Each row is a point on a tangle of strands that fork, close into loops and nearly touch. The rows are in no order.
In the rows, zero is written as 128.
Points whose rows are less than 205 apart are linked; no others are. Some points are linked to none.
<769>: [109 169  99 181 142 158 107 153 124 120 172 184 111 131  82  97 135 106
 147 108 167 137  82 134 134 156 133 129 139 130 126 121 125  36 128 182
 136 116  85 145 161 134 166 113 154 118 173 134  40 169 176 157 107 182
 138 186 168  95 116 173  44 124 148 142 112  99 104 141 109 121 149]
<172>: [138  94 131 114 136 132  87 162 109 149  98 142 138 125 183  91 112 141
 148 204 122  83 118 134 154 180 143 132 123 110  97 109 131  87 140 115
 159 156  88 152 127 100 140 165 110  73 111 104 168 124 141 131 177  96
 176  78 142 105 102 129 150 103 111 145 125 141  55 129  72 148 140]
<626>: [ 98  92 131  61 104 118 112 156 128 112  88  83 170 125 163  99 107 142
 109 143 123  84 125 117 114 110 129  96 129 185  84 147 146 117 167 138
 106 193 158 138 153 104 143 141  78 127 120 150 117 133 138 120 141 116
 134  97 142 157 124 128 180 124  82 103 165 172  86  98 103  88 134]
<640>: [117 157  93 172 141 147  90 130 128 127 147 115 129 138 165 113  88 150
 167 131 180  98 163 149 140 101 124 109  81 132  90  95 111 108 144 112
 221  40  98 126 139 124  91 121 146 138 117  85 133 128  96  93 182 114
 139 166 139 109 117 153 129 101 137 124 115 151 149 169  95 152 164]
<392>: [159 135 172 109 139 119 119 140 141 103 109 105 158  74 162 125 161 163
 103 134 131 106 161 147 139  96 132 142  72 181  56 147 102 139 126 117
 117  94 185 125 139 147 141  78 124 103 124 112 109 108  70  90 177 114
 152 103 133  93 122 179 150 137 116  66 107 121 120 161  95 154 102]
<83>: [128 110  62 124 128 134 143 127 153 141 186  93 190 127  89 136 102 163
 167 115  71 141 101  98  69 148  60 146 181  98 164 119 134 141  91 143
 123 133 115 128 159 121 116 123 115 168 122 146  65 120 156 109  59 152
  50 110 124 150 172 141  69 138 130 125 132 137 126 101 125  85 124]
<482>: [186 181 195 126 113  78 157  84 111 127 101  97  95  56 164 149 161 123
  84  90 108 154 144 139 127  80 156 144 102 182 137 191 106 165 158  85
  93 101 178 100 134 213 114  76 120 146 109 151 166 133  65 100 149 114
 124 119 113 139 125 144 144 183 142  62 158 113 157 144 142 127  81]
<326>: [141 129 112  99  87 105 182 115 138 164 133 123  94 150 102 176 143 101
 132 151  89 172 102 122 151 156 110 134 147  63 173 147 128 176 116 128
  99 120 137 129  85 144 135 150 120 119 100 161 145 113 143 164  85 143
 105 123 114 137 115  34 144 124 126 157 124 157 101 102 155 150 118]
<370>: [125 114 132 167 143 150 129 105 110  88 154 139 115 107 103 137 138 104
 137  71 149 153 122 119  94  94 137 126 132 116 135 110 151 121 145 107
 104 125 104 134 150 135 106 140 153 166 124 120 161 134 110 134 121 165
  86 211 116 133 126 111 132 166 130 180 108 121 157  88 200 148 140]
<74>: [113 191 102 171 148 158 110 159 127 115 158 145  95 117  82  77 131 107
 119 113 186 112 105 149 134 112 123 118 122 144 109 107  93  29 138 171
 145  94  97 116 159 135 156  65 173 115 158 120  30 157 152 126 123 152
 147 185 190  88 119 220  51 132 144 113 125  87 136 172  80 114 134]
<976>: [168 203 219 119 127  64 161  83  93 140  81 127  76  89 179 143 178 133
  82  99 143 137 156 172 171 100 161 130  90 163 107 198 109 147 152 121
  97 109 167 108 110 199 136  56 154 124 102 174 149 125  69 120 160  86
 162 104 111 128  99 136 151 150 119  74 152 122 163 169 150 137  68]
<174>: [119 117 102 127 122 148 123 154 140 194 173 155 140 151 118 105 106  88
 173 161 100 139  46 148 105 198 143 159 159  58 178  95 108 100  94 160
 155 139  59 134 132 123 112 157 123 134 156 117 109 167 179 131 142 171
 109  99 156 112 147 107  39 137 134 179 135 124  90  76 119 133 170]
<333>: [171 160 163 210 119 121 126 110 120 108 113 207  78  89 113 154 153 103
 116  90 146 155  99 153 188 167 124 147 128 141  83 205 150  64 135 176
  83  95 109 165 115 176 205 111 169  91 193 153  66 147  98 183 109 147
 134 171 113  78 111 154  72 117 166 128  94 125  76 158 100 165  68]
<965>: [130  70 189  63 121 104 138 116 158 113  76  74 190 146 110 120 176 152
 102 129  79 118 127 143  74 142 139  91 183 137 164 121  99 188 111 126
 127 144 190  86  97 157  88 143  76 145 121 138 220 151 144 114 141 124
 113  60 111 171 159  94 132 170 120 119 174  90 146 113 156 123 124]
<635>: [ 88  91 133  94 119 151  90 148 139 126  99 113 194 137 133  98  87 127
 113 138 133  67 110 102  73 117 150 120 149 192 111  97 128  93 147 143
 113 210 127 120 183  90 137 137 101 160 149 145 110 134 157 128 153 118
 134  87 149 157 156 164 144 127  90 121 155 131 131 106 102  56 138]
<186>: [ 81  94 125 170 143 147  96 154 117 142 142 184 135 136 104 113 114  83
 141 133 129 109  72 110  84 146 182 136 174 133 137 106 133  71 148 134
 115 198  73 139 168 109 144 177 148 140 181 150 145 153 164 171 148 134
 136 157 129 133 145 155 101 141 119 169 111 113 131 108 119  82 158]
<456>: [157 116 109 161 156 137 107 141 106 107 129 133 110  47 132 129 123 111
 111 116 122 112 129 126 110  81 129 177  81 180  51 132 151  77 156 136
  86 112 126 154 177 127 168  83 170 114 160 139  72  96  78 115 134 150
 116 190 142 100 135 235 107 131 136  97  84 108 118 154  91 126  92]
<525>: [116  83 109 141 167 178 105 120 126 133 158 130 178 122 128  77 123 127
 153 135 117 132 100 129  73 131 136 129 132 117 148  74 109 100  98 127
 138 138  87 149 170  95  82 130 137 151 133 100 126 142 127 102 132 174
  95 144 151 125 158 172 100 166 107 178 122 100 139  70 147 120 168]
<311>: [123 240 121 157 148 144 148 124 157 115 161 103 107 116  92  87 135 116
 109  90 168 150 122 164 131 104 108 101 110 147 151 119  67  94 113 168
 154  85 131  87 152 145 133  47 155 137 136 135   7 145 140 124  98 159
 125 159 174 104 123 179  56 140 137 101 152 104 178 167 131 118 118]
<128>: [114 181  77 121 112 160 158 134 160 169 185  79 144 169  96 106  78 118
 151 145 129 150 118 147 125 142  95 110 103 105 186  96  94 135 113 176
 189  82 121 104 128 117 110 109 132 149  95 114  60 108 171 122  90 165
  99 117 184 133 129 111  60 104 127 114 154 135 140 142 107 123 153]
<719>: [131 183  90 121 123 150 170 123 140 162 161 125  91 162 128 130 106 108
 128 143 128 159 137 133 156 122 119 116  80 114 155 123 130 148 117 157
 161  91 148 136 107 130 133 107 151 112  87 120  95  92 139 136  97 148
 130 142 159 126 107  86 104  95 123 115 138 148 156 153 133 136 118]
<205>: [113 153  80 145 133 176 102 129 165 114 158  83 166 148 138  98  93 166
 161 126 167 110 168 134 136 102 105 109  93 139 142  88  96 135 106 117
 202  46 133 111 138 111  74 104 134 167  92  75  93 129 106  77 152 139
 123 123 155 110 142 150 124 107 141 118 139 124 159 138 126 133 168]
<435>: [178 163 147 125 147  99 168 104  87 145 122 155  64 128 176 128 141 124
 125 158 151 110 155 153 184 120 128 119  69  94  95 167 115 119 144 139
 154  98 127 161  96 162 155  84 171  63  86 130 165  77  94 141 161  96
 165 144 135 126  87 113 153 121 112  99 107 154 121 187 101 175  71]
<918>: [106 148 114 127 101 100 152 118 114 140  98 141  80 144 132 168 120  99
  99 108 152 118 139 102 151 107 140 123 125 145 122 148 165 140 152 130
 105 160 124 127 119 122 155 144 136 143 118 157 123 108 141 159 107 108
 135 149 105 150 106  96 173  99 128 134 128 171 150 137 140 116 124]
<661>: [124 112 114 109  88 103 171 124 140 114 122  99 113 141  87 173 129 109
 127 122  72 148 108 103 108 135 114 143 178  67 197 124 114 211 125  89
 106  98 150  83  84 143  86 177 111 146 109 138 204 123 121 147 105 132
  79 122 102 149 143  70 167 139 133 169 128 137 111  93 150 151 146]
<263>: [157 129 146 126 134 120 118 139 143 108 116  96 148  52 146 140 137 147
  93 115 101 125 143 144 117  90 124 165  82 202  60 162 127 127 134 131
  69 121 179 131 168 147 153  63 128 121 150 138  58 104  82  92 131 151
 110 127 136 106 137 210 112 143 133  62 112 107 117 140  90 116  88]
<151>: [130 115 125  64  95  94 130 135 129 122  81  69 140 127 155 126 126 142
 109 150 112 100 136 135 137 123 114  86 135 144 100 181 137 139 163 122
 119 172 153 123 113 147 131 135  82 117 105 160 137 116 137 131 124 126
 117 112 133 157 112  83 181 121  93 116 161 177  70 104 107 113 131]
<673>: [125 108  76 117 153 161 156 108  99 134 150  96  92 132 149 123  99  90
 126 135 127 134 137 116 116  69 144 118  86 135 144 125 142 163 132  96
 146 104 134 153 144 133  79 141 153 103  75  87 208  68  87 114 133 133
  91 176 151 192 152  97 148 143 120 130 127 147 187 121 131 128 120]
<218>: [131  80  58 147 120 153 143 148 115 137 176 105 131 105 112 165  83 114
 155 120  85 136 110  88  99 118 104 153 147 107 159 126 163 140 153  96
 129 116 110 145 127 134 122 182 111 160 119 101 150  91 122 121  80 157
  62 191 127 151 146 101 118 132 156 151 101 156  92  84 131 139 138]
<53>: [ 83 105 130  84 140 133 113 149 129 176 109 165 106 177 131 125  97 101
 102 173 135 120 128 110 122 153 166 139 122 124 143  81 129 148 107 131
 141 191 102 120 113  83 150 164 128 114 117 115 160 125 178 140 149 101
 170  67 134 155 142 109 137  96 109 117 149 131 180 147 106  96 149]
<154>: [112 128 146  82 114 110 120 119 169 124 118 115 166 168 115 115 136 157
 118 123 120 133 130 123 112 142 113 112 144 144 134 115 124 163  96 146
 121 164 151  91 117 116 128 114  95 149 128 149 104 155 188 135 125 117
 126  57 120 141 143 104 138 121 113 117 161 122 168 139 164 107 145]
<298>: [161 183 198 100 146  79 187  84  93 146  91 141  79 133 173 127 175 141
 109 150 131 127 150 163 172 129 143 102  89 118 144 187 106 145 129 135
 122 119 153 137  78 180 145  78 158  78  79 160 187 100  85 158 151  95
 176 124 121 143  96  91 161 150  95 112 140 130 130 168 141 145  72]
<460>: [116 147 118 127  96 101 153 113 139 105 112 101 117 135 113 182 116 116
 117  73 135 131 146  91 132 102 112 120 161 154 125 152 166 143 151 134
  89 158 148  98 143 107 141 134 121 183 145 177  85 133 131 139  85 117
 111 151  87 146 130 105 172 104 139 124 140 172 157 117 170 114 120]
<39>: [189 149 197 140 106  90 136  94 145  99 118  92 143  61 119 171 158 166
  86  64  84 177 158 122 116 110 125 151 143 170 141 176 107 183 132  63
  92 101 205  75 147 197 116  86 104 173 128 134 131 156  82  83 123 113
 105  81  82 118 135 148 126 189 179  67 145  99 150 133 152 121  90]
<928>: [119 123 111 165  95 112  95 132 134 107  81 135 131 164 125 182  92 161
 163 107 169 123 186 102 177 111 117 127 132 115  93 109 170 159 145 103
 138 124 120 134 105  90 125 157 125 159 147 139 106 135 118 111 120  94
 156 149  75  93  94 115 212  78 158 157 107 150  79 118 149 154 146]
<271>: [134 156  94 134 132 144 163 117 170 126 207 128 176 132  67 139 147 150
 168  95  97 182 112 124 103 171  60 146 167  64 174  98 113 162  57 158
 133  90 135 104 145 110 105 103 150 147 122 141  56 137 162 117  64 147
  88  97 125 132 141 113  66 131 136 140 125 122 170 130 167 122 118]
<738>: [131 163 102 157 123 115 137 141 113 119 140 135 100 126 149 101 112 121
 138 124 172 113 113 139 145 123 135 105  92 128  77 149 136  81 165 145
 178 109  81 150 135 151 136 119 145 111 125 137 117 124 128 154 139 137
 127 172 147 118  89 115 115 122 106 139 137 175  82 153 106 154 139]
<969>: [122 148 114 101 109 125 125 161 102 159 117 134  93 178 164 116 101 107
 182 165 173 164  90 174 178 155 142 118  71  46 106  92 133 120 141 145
 207 122  68 157  87 105 116 131 167 102 116 134 108 150 168 106 163 165
 135 155 156  91  72  78 100 116 108 182 161 163  65  91 152 178 198]
<926>: [ 74 130 107 108 148 160 125 105 127 112 151  74 139 147 130  71 102  88
 123 118 163 130 121 129  79  60 128  90 111 166 127 106 124 124 144 131
 132 162 116 120 175  95  61 114 145 162 121 112 123 120 115 107 114 149
  76 143 153 174 162 151 121 140  79 138 158 148 194  89 153  80 150]
<149>: [116 118 122 107 125 111 107 153 102 156 100 135 125 160 181 101 112 131
 167 188 148 115 115 155 171 151 138 117  97  69  94  96 129 120 134 123
 187 136  83 162 102  94 117 132 129  96 107 121 132 144 153 114 175 129
 154 117 146  90  90 103 145 101 103 178 144 154  69 106 109 165 185]
<793>: [108  79 165 108 203 126 129 136  59 119 130 171  91 121 162  82 151  85
 116 160 140  95 116 130 121 138 168 142 116 119 116  81 122  85 152 142
 149 213 111 156 152  87 135 162 181  65 118 106 221 110 145 138 182  71
 173 121 155 187 100 155 135 131  76 127 148 144 173 159  71 119  88]
<772>: [132 174 164 168 153 121 153  93 102 136 138 206  69  94 119 138 177  94
  96  97 152 136 126 134 143 125 147 150 127 156 127 159 136  91 138 135
  96 121 135 136 136 161 180  96 164 109 144 153 127 136 105 165 124 124
 157 166 113 119 102 137 106 138 139 121 110 113 177 169 143 118  84]
<87>: [116 140  80  92 142 154 162 121 127 161 161 103  88 173 144 120  95  88
 127 147 134 158 150 132 144  96 134 110  64 119 160 110 131 171 107 131
 165 106 138 141 119 105  83 130 155 118  69 110 156  80 125 118 119 146
 117 141 160 167 137  87 133 104 116 114 153 142 193 135 146 127 141]
<859>: [128 158 152 108 108  93 147  98 165  97 123  99 146 146  98 146 165 139
 113  65 122 162 141 115 128 113 104 116 159 129 135 139 142 181 104 135
  90 152 174  82 133 111 115 115 114 168 137 176  96 155 152 129  94 117
 116  93  82 148 136  95 153 126 127 121 159 137 189 131 199 115 121]
<663>: [154 164 183 107 118 108 124 117 161  95 105 111 142 109 153 125 156 175
 100 117 143 136 162 175 169 110 114 110  75 164  71 159  90 138 111 141
 128 101 185 117 109 157 143  64 133 115 119 135  67 136  98 109 159 120
 162  90 132  85 101 152 138 132 116  77 142 124 132 155 119 168 101]
<511>: [175  94 138 113 118 104 114 147  98 108  68 122 114  98 151 149 143 147
 135 153 143  88 175 137 168 112 128 137 107 137  59 167 167 133 173 109
  93 116 145 161  99 142 163 143 119  66 122 123 145  97  73 113 152  89
 171 133 110 109  97 138 216  99 135 120  72 155  40 141 106 173  89]
<689>: [ 81  70 104 128 130 150  99 147 107 145 130 126 154 126 129 105  79  91
 131 142 122  88  79 103  57 118 166 136 166 143 126  93 143  86 155 128
 110 217  87 152 177  90 114 175 125 149 162 136 157 127 145 156 149 135
 104 143 141 158 156 151 128 143 104 169 135 135 119  66 107  79 149]
<620>: [119 146 179 133 147 113 128 124 123 136 115 171 116 107 131 110 170 148
  77 135 133 118 131 134 140 142 156 135 124 173 108 145 110  94 130 139
 119 153 139 117 122 150 172 111 133 102 139 134 131 136 132 155 147  89
 179 103 130 130 110 153 116 128 118  91 126 115 153 170 100 103 117]
<668>: [106 229 125 158 146 143 149 108 153 100 170 135 117 140  83 114 169 105
 141  63 171 173 124 157 143 123 121 106 148 116 157 112  85 102 118 171
 157 104 129  91 143 146 108  75 164 155 147 139  40 179 142 130  94 172
 114 175 116 135 114 129  70 141 133 147 145 125 195 142 198 126 138]
<989>: [167 104 171  92 112 102 132 102 133 111  61 129 130 131 120 165 169 153
 100 110 123 131 178 116 153 116 118 127 134 157 112 155 160 182 115 125
  62 140 199 126  91 109 157 116 110 130 121 137 124 110 121 121 114 102
 168  91  93 125 110 105 205 112 138 104 118 100 143 133 171 149  96]
<764>: [152 138 108 151 142 152 104 161 118 126 161 143 106  65 140 113 123 122
 124 158 145 104 123 146 139 108 113 168  66 140  58 121 118  76 135 145
 122  56 123 154 146 128 158  86 165  82 139 101  74  94 104 110 168 136
 152 156 181  70 120 233 101 107 139  80  83 112 101 186  49 159  89]
<216>: [180 120 187  82 125 103 136 106 150 119  80 128 135 120 141 138 178 176
 102 148 113 136 165 162 182 143 117 110 100 144 101 178 126 156  98 157
  93 126 197 142  80 141 171  87 122  92 104 135 108 105 107 124 129 128
 167  80 132  99  96 104 170 123 117  94 129 108 113 143 148 153  82]
<230>: [109  81 118  71 104 126 108 156 129 195  99 138 125 168 136 138  95  98
 125 190 112 121  97 108 120 169 141 152 139  93 146 108 133 140 113 121
 124 198 103 123  97  91 141 179 110 114 113 123 158 135 186 134 143 114
 148  56 129 141 142  96 144 101 120 144 148 145 117  96 107 114 168]
<66>: [107 130  79 119 100 143 135 130 141 101 140  77 139 142 119 182  77 129
 140  74 142 120 162  80 116  77  89 130 155 152 112 123 155 169 147 114
 121 144 146 101 159  78 113 147 117 206 137 147  74 120 127  98  82 124
 108 152 102 154 152 114 173  85 143 116 132 184 158 105 165 110 130]
<672>: [105 112 136  97 179 147 123 140 101 157 140 150  97 145 155  74 130  92
 106 185 123 105 122 133 112 149 168 129 109 129 137  74 109 102 113 146
 165 172 106 144 137  91 130 138 147  86 102  81 187 110 146 138 164 104
 164 104 179 161 134 137 111 116  91 115 164 127 196 160  80 111 116]
<632>: [ 89 134 114 121  96 100 104 126 143 127  83 134 128 205 124 173  86 154
 136 118 160 136 169  95 143 114 130 118 125 110 115  88 144 193 123 116
 144 157 127 106 104  70 103 144 121 168 145 147 121 139 153 104 138  98
 149 108  83 112 123 114 193  95 136 141 139 139 135 124 157 119 173]
<809>: [141  86  49 125 114 157 139 140 132 140 185  73 169 118 119 154  74 144
 163 131  76 128 115  92  99 136  74 153 163 104 158 135 154 136 131 127
 138 127 116 150 149 114 128 152  97 163 116 110  79 103 135 117  79 160
  67 150 137 134 151 120 107 116 150 127 115 158  72  81 107 126 139]
<888>: [117 202 138 168 121 126 140  96 158  72 148 115 114 146 115 143 146 120
 147  35 170 172 147 135 163  95 114 107 130  99 144 115 128 141 133 129
 145  94 123  85 142 125  62  98 169 200 123 150  93 175 120 105 102 156
  84 180  78 156 117  98 121 126 136 161 164 151 197 120 223 137 134]
<136>: [112 167 150 171 117 126 174 114  98 145 143 220  57 136  91 182 176  84
 116 102 153 164 120 119 157 152 152 147 156 109 166 138 150 117 126 137
  82  98 109 136 100 150 183 141 152 115 126 155 137 162 110 179  94 122
 149 171  94 117 101  80 109 112 151 162  92 118 144 176 169 136  95]
<570>: [142 170 133 124  95  94 186 104 126 152 117 158  87 146 105 177 153 102
 115 121 114 155 127 126 171 146 110 129 151 111 164 164 148 156 116 150
  75 118 139 122  85 146 175 118 123 123 111 169 110 119 127 174  76 117
 127 127 100 132 100  54 144 104 135 145 125 139 118 143 163 137  87]
<516>: [151  62 198  65 117 110 118 134 156 101  40  76 198 123 139 122 168 153
  89 114 110  91 147 126  80  98 148  78 137 195 118 136 125 169 152 102
 116 144 213  86 118 162 114 128  76 148 135 111 224 147 139  89 136 101
 146  65 112 178 145 123 132 172 141  74 164  95 147 137 137 103 111]
<922>: [105 112 139 157 102 106  83 147 108 102  77 156 141 153 133 160 104 155
 173 123 170 131 143 124 166 144 137 114 135  78  99  96 158 129 141 107
 130 126  79 144 105  84 123 181 127 140 166 144 132 154 147 128 154 112
 164 145  84  69 103 127 194 104 134 198 105 136  39  94 155 173 179]
<459>: [126 104 107 149 168 161 137 105 104 117 160 116 116 108 134 118 114 109
 143 129 134 134 124 139  99  92 143 117 102 119 140 108 132 129 137  96
 156  90 110 149 138 142  72 145 156 122  96  92 205 102  86 131 155 147
  83 196 133 157 140 108 121 164 127 167 123 130 169 109 152 158 150]
<509>: [167 109  81 130  93 139 111 138 166 134 160 110 181 120 108 161  93 165
 161 153  93 129 113 112 146 173  75 146 164 103 130 152 140 140 102 123
 130 114 133 138 111 125 147 148  80 129 117 114  77 123 146 128  93 130
 116  99 131  96 111 107 133  99 155 118 109 138  70 103 107 147 130]
<873>: [186 128 166 136 140  88 137 133  89 131 109 141  94  81 163 141 146 140
 116 163 145  99 163 149 181 119 120 158  77 117  60 182 129 119 154 127
 122  87 129 155 101 173 165 107 157  50 127 129 156  81  70 118 166  78
 168 124 105 102 104 153 167 102 135  90  63 143  72 191  73 179  61]
<107>: [116 112  83 152 130 167  98 171 116 175 158 166 140 144 137  83  92  93
 175 161 115 119  47 135 108 201 148 159 153 101 169 100 134  53 105 152
 138 160  54 161 168  90 144 147 116 126 158 114  89 162 185 142 142 174
 116 115 183 100 147 167  41 122 148 171 118 101  71  87 100 109 164]
<187>: [ 93 133 113 191 153 150 114 147 116 120 165 203 103 135  92  96 133  89
 138 124 148 126  73 124 107 150 162 144 163 140 134 127 147  48 160 149
 128 181  68 155 157 143 179 131 170 108 185 153 112 168 174 187 134 149
 132 185 136 132 132 158  53 145 134 147 122 109 113 128 104  80 149]
<13>: [ 95 172 140 129 162 134 134 105 137 113 152 124 116 122 127  75 154 117
 107 101 152 133 119 147 107  93 148 103 110 164 126 120  98  97 129 133
 140 154 130 108 158 133  95  88 145 149 138 135 117 143 114 131 131 140
 119 150 140 146 136 156 116 157  96 131 152 123 207 125 148  89 139]
<416>: [105 191 185 126 150 112 129 123 148 111 132 151 129 123 120  91 180 143
  81  97 147 136 130 153 127 129 147 114 128 182 129 140  90  96 119 152
 117 162 155  89 137 155 152  71 128 127 155 142  71 171 145 138 134 115
 161  99 126 119 123 162  99 148 121  97 149 107 194 163 130  88 121]
<100>: [116  84 124 121 156 158 106 115 146 139 130 100 177 120 131  84 121 134
 127 141  93  97 128 125  72 123 142 122 153 147 148  94 103 120 107 117
 146 136 116 132 154 125  65 140 101 148 129  85 178 124 108 102 153 143
  98 113 134 145 170 147 120 160 109 152 153 114 149  83 113 114 147]
<217>: [135 115 154 202 128 142  73 154 101 126 157 205 123 109 140 119 148 130
 168 154 140 138  99 144 163 195 127 128 148 106 117 166 136  51 126 140
 120 115  66 184 120 127 179 174 123  86 191 126 124 154 155 183 142 125
 174 146 128  61 126 156  81 136 155 145  79 101  37 144  94 170 138]
<90>: [ 99 140 124 156 135 149 143 102 144  89 169 122 121 140  98 142 134 110
 142  61 157 167 134 112 118  92 115 115 134 100 148  90 134 147 123 118
 123 114 128  96 150 116  51 130 170 193 114 130 131 153 123 107 109 160
  81 176 100 149 138 107 132 143 128 176 136 138 195  94 218 131 165]
<770>: [112  75  76 150 164 165  95 150 114 162 140 116 160 131 150  60  80 107
 173 160 106 104  79 149  63 154 149 151 152 108 155  78 124  62 119 144
 153 154  50 176 173 106  98 128 116 135 147  98 124 143 127 113 142 180
  69 145 177 129 155 180  52 155 114 184 141  98  95  75  99 108 159]
<420>: [124  89  90 184 111 126 121 144 116 120 152 144 111 106  94 163 101 112
 141 110  81 142 100  90  97 141 115 153 178 103 168 132 159 119 144  99
  96 119  94 136 125 131 135 201 108 156 160 137 168 116 131 161  82 142
  85 184 107 118 145 121 122 148 158 161  83 108  88 100 126 137 137]
<475>: [139  96 166  77  90  85 151 117 129 111  75 106 125 152 106 167 153 138
  85 120 111 127 153 102 118 123 128 117 165 137 150 156 152 202 128 103
  70 148 194  95  94 129 147 148  78 134 113 147 186 120 136 135  97  99
 135  82 102 159 130  90 200 125 135 119 123 102 136 125 156 114 115]
<286>: [148  82 121 169 127 150  64 172  91 145 137 173 129  93 169 119 115 128
 164 185 114 113  95 130 141 179 137 140 142 108 112 129 156  67 132 109
 129 134  71 185 137 102 162 191 108  83 161 103 165 122 145 150 159 110
 162 128 137  73 127 150 118 124 143 143  78 111  43 126  93 167 145]
<258>: [142 113 134 154 144 113 124 129  88 145 120 170  96 113 139 139 129 126
 117 152 132 111 152 115 134 136 159 134 125 114 125 132 139 119 144  90
 140 115  99 143 106 138 145 175 128  93 137 100 214  91 109 142 147  80
 164 149 107 128 116 126 159 122 142 128  82 126 125 165  92 153 122]
<821>: [116 142  74 128 135 167 128 123 174 130 165  73 178 154 116  84  72 157
 149 133 140 110 137 123 105 125  86 118 120 142 151  93  95 138  92 142
 172  81 118  97 162 115  88  95 110 174  99  99  65 129 141  97 107 152
  87  84 169 121 162 156  94 109 129 108 149 125 153 131 119 108 151]
<573>: [ 91 116  80  88 131 166 132 124 124 116 143  67 137 154 139 129  82 116
 139 114 153 118 161  90  99  50 106 109 116 169 114 114 145 165 141 118
 120 153 149 128 179  63  85 138 114 172 107 116 106 101 111  85 105 142
  97 143 147 174 172 127 170 101 110 116 142 167 172  94 149  97 147]
<281>: [121 126  67 118 137 174 144  98 157  72 131  57 123 146 155 124  96 156
 168 120 148 120 192 119 162  50 100 110  65 150 116 130 134 201 146  74
 174  90 195 141 133 111  56 126 132 133  75  96 144  92  48  66 141 138
 117 134 142 166 161 102 193 107 142  96 152 154 143 113 142 134 142]
<91>: [137  95 216 101 126  96 119 144 132 121  58 127 161 105 147 115 160 158
  76 127 131  92 147 126 118 129 166 113 119 187  94 145 130 127 149 116
 121 154 168 107 123 161 153 135 109 113 138 122 202 131 128 112 159  69
 180  73 122 148 110 153 142 157 123  73 130 111 132 156  98 100 108]
<159>: [165  76 115 117 129 138  97 149 147 139 116 123 179  89 135 127 109 165
 119 158  80  92 130  98 102 139 124 161 136 172 115 137 124 119 125  98
 113 136 145 145 128 139 145 145  72 107 150  88 149  95 106 118 128 124
 123 111 126 130 150 163 139 141 150  94 102  98  89 127  79 122 115]
<607>: [136 137 209  99 138  61 173 110  76 133  67 136  93 144 152 123 195 156
  89 152 125 111 156 163 147 136 164  92 135 102 158 168 108 145 139 113
 133 134 142 112  71 174 126 119 139  93  97 151 235 135 105 148 163  71
 171 111 112 150  95  92 171 154  94 140 141 117 106 148 120 129 103]
<12>: [ 91 138 111  73 103 111  98 139 162 150 103 121 150 229 129 147  93 165
 146 149 155 143 150 119 145 143 104 129 116  96 126  89 126 194  87 149
 163 158 124  94  92  85 118 112 109 144 121 146  90 156 199 113 130 123
 134  61 115 125 134 107 154  80 122 111 174 131 150 135 149 117 173]
<878>: [171  90  87 110 102 145  99 144 151 122 129  94 171 110 136 157 106 166
 150 160  97 100 152 106 149 142  86 155 131 149  97 161 152 142 128  98
 114 124 162 153 105 133 159 149  70 115 117  92  99  99 107 119 106 125
 135 107 133 110 123 118 181  99 158 100  95 144  61 109 100 147 108]
<975>: [151 112 113 206 119 143 118 132 137 126 186 172 130  94  92 179 135 138
 143 103  83 170 110 108 129 166  95 156 166  84 167 137 150 124 103 114
 114  78 111 138 115 142 144 179 121 144 168 127 129 135 130 155  73 137
 105 175  99  96 130 125  92 137 170 154  70  95  92 127 137 148 113]
<786>: [107 123 117  94 103 118 139 151 147 169 132 155 130 164 117 114 132 112
 142 170 109 136  65 134 146 189 136 145 147  82 150 122 112 123 105 157
 130 174  92 127 104 122 142 153 120 100 143 142  99 157 193 158 128 138
 132  74 140 120 123  81  97 113 111 155 148 145  96  87 123 116 170]
<57>: [153 134 168 208 137 136 107 129 105 111 147 218  91  91 115 140 168 128
 131 123 125 156 103 154 161 180 125 139 134 112 108 189 140  49 127 151
 100 106  97 179 118 169 199 137 141  70 205 141 103 140 125 194 123 142
 155 170 123  68 130 159  68 143 157 129  81  92  57 155  99 149 100]
<513>: [127 108 182  76 118  67 154 114  83 136  42 124  87 154 132 142 168 131
  76 153 131 117 165 124 129 131 168 109 150 116 169 142 133 189 137  99
 104 136 161 101  72 142 127 149 110  98  84 134 251 109 111 142 136  77
 154 101 103 161 115  93 193 145 120 138 129  96 130 142 128 113 108]
<212>: [134 115 115 186 145 165 133 124 143 130 214 167 163 109  75 156 153 144
 155 100  85 174 113 119 117 163  97 156 176  63 191  95 119 142  78 131
 131  69 125 125 127 118 104 148 148 151 137 111 109 148 135 124  88 146
 105 150 102  98 149 114  76 142 154 167  84  97 153 117 174 138 129]
<150>: [107 102 156  85 120 111 152 112 159 117 115  97 154 154 100 137 172 139
 111 131  72 154 128 133  89 143 132 112 178  87 182 103  87 207  86 115
 129 115 160  83  78 140  71 150  99 144 115 135 204 152 135 135 134 128
 105  69  91 151 172  72 139 157 113 145 164 118 163 109 156 139 148]
<799>: [140  79 125 132 147 147  96 124 147 124 109 102 196  99 131 118 123 154
 114 128  88  94 151 110  78 111 140 133 148 185 122 108 111 135 125  85
 132 134 152 115 155 131 101 136  74 143 137  76 176 119  97  91 144 124
 117 103 114 149 176 164 128 161 141 111 124  93 152 119 101 105 129]

A fork is a point with three links, a tip a point with one. Leave the first point through the second and follow the links. Name the first fork or tip that comes.
<663>, <216> | <298>
<370>, <90> | <151>
<878>, <159> | <793>
<793>, <672> | <809>
<689>, <186> | <640>
<333>, <57> | <969>
<475>, <989> | <764>
<922>, <928> | <460>
<969>, <149> | <333>
<460>, <66> | <620>

A piece is two or more points that can be reached from each other along the links. Count, over all rows, the pieces, the separate loops (a circle has one, a figure eight two, a Y none), the forks (points with three links) and the tips (points with one).
pieces | 5
loops | 3
forks | 5
tips | 9
